Each scene shows the same named points in several views. A view is turned or mirrored, and shifted as a whole, has a little noise and may leave points out.

Scene 1
View 1
j944: 1; 12; 10; 4; -7; -24; -1; 2; 4; -13; -21; 24; -13; -1; -5; -1; 19; 33; 8; 13; 31
j234: -40; 8; -9; -11; -12; -11; -21; -4; -3; -4; 4; 9; 15; 0; -22; -6; -38; -18; -33; -14; 19
j788: -34; 23; -17; -38; -10; -28; -26; 1; -22; -14; 29; 26; 22; -24; -21; -16; -52; -26; -3; 4; 39
j939: -13; 5; 9; 3; -15; -14; -7; -1; 11; -6; -29; 18; 1; 15; -8; 6; 0; 13; -18; -3; 20
j354: -12; -10; -42; 4; -14; -4; 0; -7; 13; 9; 0; 38; -1; 5; 8; 6; -44; 3; -11; -7; -6
j336: -6; 4; -30; 10; -1; 10; 7; -1; 1; 14; 0; 4; -17; 9; -9; -3; -25; 11; -20; -9; -5
j867: 4; 17; 0; 2; -1; -7; 4; 1; -3; 6; -20; 3; -12; 13; -5; -2; 0; 18; -4; 3; 12
j695: 30; 13; -33; -7; 0; -17; -1; 2; -12; 7; -7; 27; -16; -5; 19; 8; -45; -1; -6; -7; 17
j821: -29; 10; 2; -10; -11; -27; -11; -8; -3; 6; -12; 18; 23; 11; -3; -7; -16; -4; 15; 8; 5
j460: 3; 28; 1; -23; -12; 6; 3; 10; 5; -8; -13; 24; -1; 24; -18; 3; -10; 16; -14; 13; 37
j116: 28; 14; -19; -1; -1; -18; 2; 5; -4; -2; -13; 27; -23; -5; 11; 6; -16; 19; -1; 2; 25
j272: -1; 26; -29; -23; -1; 7; 2; 5; -12; 7; 15; 15; -5; 4; -14; -9; -38; 0; -5; 6; 19
j932: -12; 2; 11; 21; -9; -4; 2; -1; 16; -1; -32; 4; -14; 18; -13; 3; 18; 28; -22; -5; 11
j954: 21; 8; -30; 9; 5; -10; 7; -1; -8; 17; -11; 11; -21; 2; 15; 1; -26; 12; 1; -5; -3
j969: -31; -12; 2; 33; -12; 0; -4; -6; 23; 3; -31; -1; -11; 17; -16; 6; 5; 18; -44; -21; -4
j75: -20; -4; -19; 13; -10; 9; -1; -4; 13; 9; -12; 7; -6; 16; -12; 4; -23; 5; -37; -16; -3
j429: -26; -5; -5; 0; -25; -11; -10; -5; 22; -5; -24; 35; 14; 20; -5; 11; -19; 4; -26; -6; 14
j854: -19; 7; -15; 6; -12; 28; 8; 8; 21; -9; -3; 16; -21; 16; -35; -1; 1; 32; -42; -1; 23
j684: -15; -6; -24; 8; -13; -7; -5; -6; 13; 4; -11; 27; -2; 7; 0; 6; -29; 5; -22; -12; 3
j998: -53; -23; -26; 22; -16; -13; -17; -14; 15; 2; 1; 16; 5; -9; -12; -2; -32; -6; -35; -24; -8
j627: -8; 12; -10; 4; 1; -9; 0; 0; -7; 4; -2; 4; -13; -3; -11; -9; -8; 14; -6; -1; 12
j902: -18; -14; -4; 48; 4; -9; 5; -12; 11; 17; -27; -15; -26; 4; -3; -5; 22; 32; -8; -14; -24
j184: -37; 1; -1; -9; -19; -24; -20; -10; 4; 4; -16; 20; 30; 14; -3; 1; -33; -19; -13; -8; 6
View 2
j939: -7; -6; -25; -11; -4; 6; -1; -8; -9; 28; 3; 5; -3; -5; 15; -12; -3; -19; -1; -9; -22
j429: 7; -9; -16; 0; -9; -13; 0; -2; -16; 14; 14; 7; -12; 5; 22; 3; -2; -22; -5; -3; -28
j932: -11; -8; -41; -32; 1; 5; -8; -2; -8; 29; -15; 18; -1; -14; 7; -19; -10; -22; -6; -16; -19
j788: -4; 4; 29; 22; -25; 39; 18; -8; -61; 16; 28; -7; 4; 50; 35; 10; 27; 7; 26; -17; 2
j460: -9; 1; -10; 19; 1; 23; 0; -11; -18; 34; -15; 7; -3; 13; 14; -19; 0; -5; -27; 0; -9
j116: -14; -7; 4; 3; 21; 24; -3; 9; -3; 29; -24; 10; 6; -6; 17; 3; 9; -17; 14; 12; 17
j854: -1; -12; -29; -14; 8; -2; -15; 12; -43; 24; -24; 39; -9; 21; 15; -17; -5; -8; -37; -14; -12
j902: -13; 0; -39; -71; -7; 3; -8; 13; -11; 6; -29; 28; 7; -30; 1; -2; -11; -40; 14; -21; -4
j944: -5; -1; -13; -19; 18; 25; 1; -6; 7; 39; -18; 1; 13; 10; 14; -31; -5; -22; 13; -7; -8
j234: -9; -7; -9; 1; -31; 12; 5; -3; -58; 11; 24; 11; -8; 16; 25; 13; 14; -3; 5; -22; -14
j354: 8; -5; 10; -2; -6; -11; -2; 20; -28; -10; -7; 20; -7; 4; 22; 30; 8; -27; 4; 10; 3
j184: 1; 2; -4; 2; -35; 0; 12; -11; -29; 2; 29; -7; -8; 4; 23; 14; 7; -20; 11; -10; -25
j336: -12; 1; -7; -14; -11; 11; -5; 14; -38; 1; -24; 27; -3; -6; 11; 16; 5; -18; -10; -3; 11
j684: 0; -10; -8; -8; -7; -7; -4; 12; -27; 5; 1; 18; -9; -1; 21; 18; 5; -22; 4; 1; -7
j272: -12; 7; 14; 14; -13; 31; 4; 3; -46; 9; -19; 13; 1; 15; 17; 11; 13; -5; -11; 0; 18
j969: -9; -15; -49; -41; -12; -14; -12; 7; -25; 14; -2; 29; -12; -18; 11; -1; -8; -24; -6; -23; -26
j821: 2; 16; 4; -8; -28; 18; 15; -15; -16; 5; 7; -12; 7; 9; 16; -2; 1; -26; 12; -8; -15
j867: -17; 4; -16; -14; -4; 26; -1; -5; -12; 24; -23; 10; 5; -12; 7; -9; -1; -18; -3; -6; 1
j695: -18; -7; 15; 18; 8; 22; -1; 13; -16; 16; -14; 11; 0; -13; 20; 29; 19; -14; 18; 19; 25
j75: -9; -10; -24; -16; -15; -6; -8; 11; -39; 4; -4; 28; -13; -11; 15; 16; 2; -18; -11; -10; -8
j627: -14; 2; -10; -23; -8; 25; 1; 3; -28; 17; -12; 15; 7; 2; 13; -2; 5; -16; 11; -15; 4
j998: 6; -14; -16; -32; -23; -18; -2; 19; -52; -7; 20; 25; -11; 11; 25; 26; 8; -23; 20; -21; -16
View 3
j854: 36; -7; -16; 5; 56; 22; -12; -5; -13; -4; 17; -4; -16; 42; -1; 20; -5; -4; 25; 18; 5
j902: 18; 7; 10; -5; 42; -11; -30; -15; -19; 16; 19; -6; -14; 16; 15; 33; -29; 4; -36; -34; 10
j944: 2; 14; 13; -9; 32; 14; -16; -30; -5; -14; -17; -26; -14; -1; 14; 12; -9; -21; 19; -1; 25
j998: -6; -40; -10; 7; 38; 18; -5; 2; 18; 17; 13; 13; -16; 6; -17; 28; -21; 49; -5; -12; 6
j867: 18; 14; -11; -5; 14; 7; -10; -19; -4; -11; -2; -14; -12; 10; 7; 12; -24; -15; 0; 2; 11
j336: 39; -8; -25; 3; 20; 8; 1; -12; 9; 1; 8; -4; -8; 14; -11; 11; -17; 10; -14; 1; -1
j460: 19; 9; -20; -3; 20; 26; 3; -13; -2; -22; -5; -15; -19; 15; -1; -3; -16; -18; 33; 30; 14
j234: -5; -31; -22; 7; 8; 30; 5; 0; 25; -13; 4; 13; -12; 9; -11; 28; -33; 29; 21; 14; 7
j75: 14; -12; -27; 4; 31; 10; -5; 2; 0; 11; 17; 6; -18; 23; -12; 15; -22; 17; -4; 3; -1
j429: -16; -11; -15; -4; 35; 22; 0; 4; -2; 7; 5; -4; -31; 3; -12; -5; -21; 16; 16; 11; 15
j627: 24; -3; -6; 0; 16; 13; -8; -23; 11; -12; -3; -9; -4; 8; 4; 24; -19; -1; 1; -1; 9
j695: 15; 2; -37; -1; -2; 0; 8; -29; 28; 5; -27; -16; 1; -6; -24; -6; 4; -3; -5; 2; -6
j821: -2; -8; 2; -8; 5; 27; 8; -10; 15; -17; -3; -10; -24; -20; 4; 2; -42; 16; 1; 5; 29
j116: 15; 12; -18; -5; 14; 1; -5; -33; 12; -1; -25; -25; -1; -1; -9; 0; 7; -18; 5; 0; 4
j184: -22; -19; -16; -3; 6; 27; 9; 4; 16; -7; 3; 4; -27; -11; -10; 5; -42; 30; 8; 9; 18
j684: 4; -15; -21; 0; 29; 12; 0; -5; 10; 12; 1; -3; -18; 4; -18; 2; -13; 20; -2; 1; 4
j954: 29; 7; -24; -2; 7; -6; -1; -27; 14; 6; -11; -17; -3; -1; -12; 2; -8; -3; -23; -9; -2
j272: 43; -13; -28; 5; 2; 24; 14; -19; 28; -21; -8; -8; -2; 5; -12; 7; -14; 5; 10; 19; 5
View 4
j354: -19; 14; 24; 5; 3; -30; -3; 3; 20; -17; -7; -15; 13; -25; -9; 21; -5; -9; 13; 4; 7
j684: -15; 3; 10; 8; 10; -22; -7; 3; 11; -10; 2; -25; 11; -12; -8; 22; -11; -1; 14; -4; -1
j627: 7; -1; 17; 11; 18; -27; -16; 12; 3; 0; 24; -10; 16; 7; 1; 41; 9; 12; 5; -7; -18
j854: -25; -11; -22; 17; 20; -43; -20; -5; -15; 2; 38; -37; 24; 3; -3; 25; 25; -14; 21; 0; -18
j788: -16; 14; 61; -7; 24; -10; -21; 44; -19; 10; 7; -24; 30; -45; -22; 68; 3; 0; -22; -45; -14
j969: -1; -23; -32; 18; 8; -20; -10; -2; 11; -5; 19; -47; 14; 24; -1; 21; -19; 1; 29; -6; -11
j234: -14; -11; 17; 3; 24; -15; -18; 30; -1; 10; 4; -41; 25; -19; -17; 49; -15; -11; -4; -34; -5
j821: 3; 4; 22; -1; -3; -15; -31; 17; 5; -3; -17; -10; 20; -10; 3; 47; -9; 14; 5; -32; -32
j939: -7; -7; -6; 10; 11; -11; -27; -6; -11; -2; 8; -26; 10; 4; 2; 25; -8; 21; 13; -20; -27
j998: -7; -5; 8; 5; -2; -14; 8; 27; 22; -14; 9; -54; 25; -11; -20; 37; -26; -17; 20; -14; 6
j954: 6; 10; 30; 12; 22; -32; -9; -2; 21; -7; 10; 11; 0; 3; 3; 23; 4; 16; 4; 14; 2
j867: 5; -4; 6; 13; 21; -27; -27; -3; 1; 3; 15; -2; 9; 14; 9; 31; 8; 21; 7; -7; -25
j695: -11; 18; 47; 7; 32; -22; -9; -2; 2; -4; 7; 8; -1; -21; -6; 21; 3; 20; -9; 4; 7
j336: -4; -2; 12; 12; 21; -43; -12; 8; 20; 2; 13; -8; 15; 1; -2; 31; 7; -10; 9; 5; 1
j932: 3; -14; -23; 16; 10; -20; -22; -10; -5; -4; 24; -27; 10; 25; 9; 23; -1; 19; 23; -8; -29

Which points are out of place in each view (at most two, in the order of its rows)? Write - if all are in place.
view 1 -> j336
view 2 -> j854, j627
view 3 -> -
view 4 -> j695
